A landscape with many valleys, sampled at points; each row gives a point and its height.
From any point a ball rolls to the lowest of the 2 points nearest to it. It stops when none of these is lower. Distance is the straight distance between rows; heights are no part of it.
riram height 611: [-18   0  16   6  -6   2   8 -14  21 -23  -6 -11   8  14 -17   5 -10  19
  -1   8 -11 -10   7  -5   5   5]
vin height 256: [ -1   6   3  13   3   4   0  -6 -11  -2   6  18  17  16   5  18  -7  17
 -17  10   3   1 -23  11 -19   1]
pel height 126: [  0  40 -24  10   1  -9  -6  -1 -17 -22 -13 -13  11 -25  15   2   3  15
  -5  19   8  17   6  -9 -21   7]
godo height 585: [ -7   1  10   2 -17  -5   7  -6   3 -32  -1 -19   8   5 -26  -5  -6  -3
   1   6 -12  -3  -2  -5  13   0]
Siku height 213: [ -2  -5  13   2  11  -4  -6  -5  12  -1   6  22  -2  21   8  13   1  22
  -2  -1   5  -4   8 -18   9  12]
Vubi height 389: [ 13 -11   8   4  -7  -2 -14   4   3  -3  15   8 -15 -10  -1   5   3 -13
  15 -21  13 -14   1 -16   6 -23]
sov height 487: [ -3 -11   9 -10 -10  -7   9   0   3  27  20   7  -7  -8 -10   0   2 -13
 -17  -5  -4  -8 -29   3   0 -28]
vikal height 202: [-11  14   1  17  -7  -1  -4 -11 -10 -10   6  -1  21   8 -12  10  -7  17
 -11   8   5  -5 -24   2 -25  -4]
Bufas height 560: [-10   2  15  -2 -15  -4   0  -4   2 -10   0 -10   8  -5 -22 -11  -7 -17
   0  -7 -10 -12 -12 -13  14  -3]
led height 360: [ -2  21  16  20  -7  -2   2  -4 -16 -12 -21  -7  10   7   5  -5   8   5
 -16  19 -10  13 -21  -4   2  16]
Kidaf height 210: [ 18  -3 -12 -12  13  -4 -10   8  -6  14   4  11 -12  -2  11   2  14 -11
  14 -17  12  -3  23 -15   1  21]
derip height 198: [-13  -8  10  11   4  -2   6  -4   6  19 -29   9   2  11  -5 -14 -13   0
   1   4  -9  -3   5   1   7   6]
Kep height 431: [  4 -13  11  -1 -16  -7  12   6   4   9   8   3 -12 -16  -4  -7  -5 -22
  -4  -9   0  -8 -17  -3  14 -29]
seb height 188: [15  6  1 20  9 -3 -1 -1 -9  2  0 34  9 15 27 21 -5 10 -9 11  9 -1 -9  4
 -8 11]
rus height 536: [-18  -2   5   6 -11   1  -9  -3   8  -2 -10 -10  10 -13 -20  -7 -10 -16
  12 -10 -10 -17   0  -3   5 -14]
gul height 465: [ -1 -17   1 -19 -11   2  -5  -2   9  13  30 -21 -10  -1 -16  -3  14 -13
  -2  -3  -4   7 -16  13 -10 -28]
feto height 542: [  8  -2   7 -10   2  -4   7   5   6 -12  11   8   4  20  11   8   1  12
 -13  10  -1  15   1   3  19   6]
fub height 243: [ 12   7  -7 -22   8   6  -1  14   0   3   9   9   2 -20  19   5   1 -12
  -5  -5  -3  -2   1   8  10   4]
Ribe height 330: [  3  17  18  21  -6 -12  -5  -7 -20   5 -19  -4   5  15  -1  -8  17   4
 -13  12   1  12 -22 -19  -2  25]
fike height 497: [ -3  -2  -2 -13   0  -2   0   4   5  -9  -2  -7  11  10  -6  -5   0   1
  -7   7 -10  15   8   5  19  10]
Zizan height 584: [ 24  12  -5  -9   1  15  -7  14  -9 -18  14 -10 -11 -24  12  -1   7 -20
  16  -3   3  -2  -4  18   3  -9]
fabim height 96: [11 -5  2 12 12  2  3 -2 -7 -1  2 30 -8 14 22 15 -7 12  1 -2 11 -5  5 -7
 -7 11]
sav height 261: [ -5  -7  18   9   8  -8  -2  -9   9  27 -11   3   1  31 -19 -10  -4  13
  -7   9   4  -2   3   1  11  13]
gilir height 317: [ -6   3   4 -12   5  11  -1   2   1   0   3  13   5 -10  10   8  -1   2
  -6  -9 -10  -5  -3   2  -1   2]
pila height 420: [-10 -10  -3 -19  -6  11   5  -6  -5  -6  24 -20   1   2 -16   5   8  -4
  -2   0 -16   8 -13  23 -17 -13]
fatip height 110: [ 20   7  -4 -13   4  -3  -9  10  -6 -16   6   3  -1  -8  10   2   8  -8
  12 -14   9  -3  15 -16  12  17]
Tak height 613: [ 25  22 -12   7   3  18 -19  12 -17 -22   1 -24 -11 -27   9  -5  15 -16
  26   1   7  -1  -2  18 -11  -3]
tatub height 301: [ 30  -8   4   0   2  -7  -7   9  -8   3  17  12 -34 -13  11   7  12 -15
  12 -20  17 -14   7 -19   8  -7]
Rafo height 239: [  2  -5  12 -13   9  -7  -5   1  12   0  -4   8  -7  16   8   1  11  11
  -2  -5  -2   5  19 -24  21  23]
fuvem height 48: [-17  30 -15   8  -2  -5 -10  -7 -11 -19  -6 -16  13 -18  -4   4   2  25
  -8  10   6  14   0 -13 -27  -5]
zime height 195: [ -7  15   0  19 -11   0  -5  -4 -17 -18 -10 -11   8 -14  -9  -3  -2   3
   5  -5   3  -3 -11 -10 -16  -5]
lib height 552: [-13  -4  10  -1  -5   1  10  -9   5   8   2 -11  11  10 -28  -6 -10  -2
  -9   8 -13  -3 -10  15  -1  -3]
Zegi height 523: [ -8 -10  10  -9 -11  -1  19  -4   0  18  10  -3   2  -1 -17  -7  -6 -14
 -16   5 -13  -1 -26  16   1 -19]
Guvo height 634: [-24  -9  13   4   0   2  12 -20  36  -8   5   3   7  11 -14   6 -21  13
   7   3  -5 -24   7  -4   5  -5]
Sep height 398: [ -8  14   8  10  -3   1   0   0  -2 -12 -29  -2  12  -5   8   0  -2  -1
  -9  10 -17   2  -2  -6   9  14]
nis height 285: [ 16 -10 -14  -7   5  -7 -10  12  -4  19   1   4  -8  -7   6 -10   7 -20
  16 -14  12   2  16  -4  10   0]
gunip height 439: [ -2  13  -9   0  13  -1 -17   0  -4  -1  -7   1  12   8  11   7  12  20
  -3   0   5   9  11 -11 -12  26]
nutu height 245: [ -8 -21   5   5   0   4  25  -1  12   8  -5  17 -10   5   6  -4 -21   3
   0   0  -1  -2   3   7   9 -17]
Mufi height 376: [-12   1   5 -21  -2  16   6  -3  -4  -8  11  -5   5  -6  -3   8   6   0
 -12  -2 -21   3 -13  13  -9  -3]
deti height 433: [ -3 -24  -5 -22 -11  -5  16   4  14  11  20 -18 -15   0 -12  -7   4   0
 -10  -4  -1   7  -5   8   5 -24]
Nup height 394: [ -1   6   1  10   9 -13  -8  -2   6  26 -29  18   9  16  15  -2  10  -5
   0   7  -4   2   9 -11   1  27]
Vol height 321: [ -1   4 -20  15  -2   6 -20  -1 -11 -20   4 -10   1  -3   1   9   0  16
  20 -12  18  -4   9  -3 -26 -11]
zunog height 117: [  1  28 -12  11  -2   3  -6   2 -21 -18 -19 -16   1 -32  10  -2   6  -1
   6  -2   2   1   2  -9 -19   6]
dis height 543: [ 23   2  -1   0  -5  20  -7  10   1  -6   9 -11 -17 -23   8  -5  11 -27
   9   4  -3   9  -9  30  -2 -29]
bepo height 365: [  8  -2  -5   2  16  -3   5   1  -6  36 -17  26  -2  12  19   0   9  -8
  -3   6  -2   7   7   3  -5  23]
vegef height 416: [ -2   7 -11   4  19  -8 -16  -3   9  20 -13  19  11  18  22   9  15  12
   2   4   4   4  16 -11  -6  30]
bulut height 659: [-16 -13  12   2   4  -8  18 -14  43   8   8  12   1  20  -8  -1 -21  16
  -2  11   5 -18   7  -3  18  -7]
dov height 109: [  0 -14   3 -25   7  -4  10   7  16   2   3   4 -15   7  10  -5   5  11
  -9  -4  -2  11  20 -14  24   8]
Tet height 462: [  8  18  -8   2  13   4  -7   0 -17  -9  -7   0  -6  -1  18  13  16  22
   1  -5  11   4  13 -17 -27  28]
dapad height 138: [-18  21 -11  11 -12  -4  -3 -13 -10 -25   9 -20  19  -6 -18   8  -1  21
  -8   9   2   2 -18  -2 -32 -10]
dafeg height 316: [ -7 -21   8  -2   6  -2   3 -10   7  20   9  -4  -8  28 -29  -7  -9  17
  -2  -3  11  -2   8   0   3   0]
Vidim height 298: [ -2   2  22  22   1 -11  -3  -7  -5  19 -21  -3   3  31 -10  -6   7  12
  -9  14   3   7  -8  -6   1  20]
Gutod height 258: [  2  10 -12  19  -7  -4 -10   0 -13 -22  -1   0  17   1  -2   4  -5   7
  10  -4  14  -3  -1  -6 -10  -2]
rig height 427: [-14 -16 -17 -18   2   8  12   6  14  10   2  -7  -3  -6  -4  -7  -7  -7
  -2   5 -16  11   8  28   8 -16]
tored height 366: [  4  -8  -4  -5  -5 -10  -4   8   2  19   4   7   2  -9  -4 -11  -4 -21
   0  -8   3  -2  -4  -3  16 -14]
Fakof height 367: [  6  22  -2   1   5   8   3   8  -8 -14 -22   6  10 -23  23   4  -5 -10
  -4   7 -15  -3   2   6   5  19]
Zoke height 593: [  8 -11   0 -19  -6 -11  25   7  15  -6  23   8  -4  10  11   9  -2  15
 -25   9   1  10  -9   2  16  -9]
nizov height 378: [ -2 -25   6 -12  -7  -7  15  -2   8  17  20 -14 -15  16 -29 -10  -3   7
  -9  -3   9   1  -4   2   6 -15]
Vadu height 455: [ -7  10 -16 -16   4   5 -16   6  -5 -15 -11 -22  12  -4  -4  -9   9  -1
  -5   3 -16  14  12   1  11  20]
bute height 305: [ 19 -11 -20   0  16   4  10   8 -13  31  -6  18 -12   3  22  -1  -2 -13
   9   0  11   5  14  17  -9  10]
lizo height 377: [-14   2 -25   7   7   9 -12   0  -3 -15  -7 -12   5  -3   0   3  -2  21
  18  -6   6   7  23   2 -16   5]
Saf height 501: [-18 -16   7  -3  -8   1  -5  -5  28  11   7  -1  -4  -8 -12  -4  -9 -11
  16 -12  -3 -17   4  -1   4 -29]
lut height 222: [ 10 -16 -13  13   6   8   7   4 -13  17  -7  14  -7   4  12  -3 -12  -8
  11  -2  10   5   6  20  -8 -10]
sabev height 496: [ 20  -5   8   1 -15   9   0   4   0  -3  17  -4 -17 -18   5  -3   9 -25
   3  -4   2   2 -22  11   2 -35]
Tik height 571: [-12   0  10 -11 -10  -5   1 -16  10   8  12 -29  14   7 -43 -11  -3  -9
  -5   4  -7 -13  -8   8   2   2]
bizer height 315: [ 20  15  -7  -6   8   2   5  15  -8   0  -7  10   5 -22  24  -1  -6 -25
   4   4  -3  -4   3  11  10  15]
mekob height 207: [ 25   4   8 -11   5   3  -2  10 -14 -12  12   7 -22 -16  14   8  10  -9
  11 -16  10 -13   6 -15   4  10]
fari height 361: [ -3 -17  -4  -3  -4   8  19   6   1   4  -4  -2 -11  -9   1  -7  -9 -12
   2   1  -8   8   2  21   9 -22]
veze height 453: [ -4 -16  10   9  -6  -4  -2  -4   9   0  10  11  -4   3 -11   4 -14  -3
  13 -15  10 -19   1 -13   4 -18]
Fepil height 108: [ -9 -15   0  14  10   8  11  -4  -3  16 -18  18  -8  13   8  -5 -13   7
   8  -1   2   3   7   6  -6   0]
fedeg height 421: [-14  13 -29  -4   5   6 -16   5  -8 -14 -19 -24   9 -16  -3  -5   7  10
   4   2  -8  14  21   0  -7  14]

Call two points neighbours if one is among the 2 nearest of the other. Go from one point of each pair to the other, from neighbour to neighbour, staying as low as possible. Name the highest point that can't be avoided.
fub / Fepil => Sep
zunog / fuvem => pel
fabim / dov => Rafo
fuvem / fabim => vin
fatip / sav => bulut

Where does a ball stop that starts at each point below?
Vadu => zunog
gul => fub
godo => fatip
Nup => Fepil
Sep => sav
sabev => fatip
lib => fatip
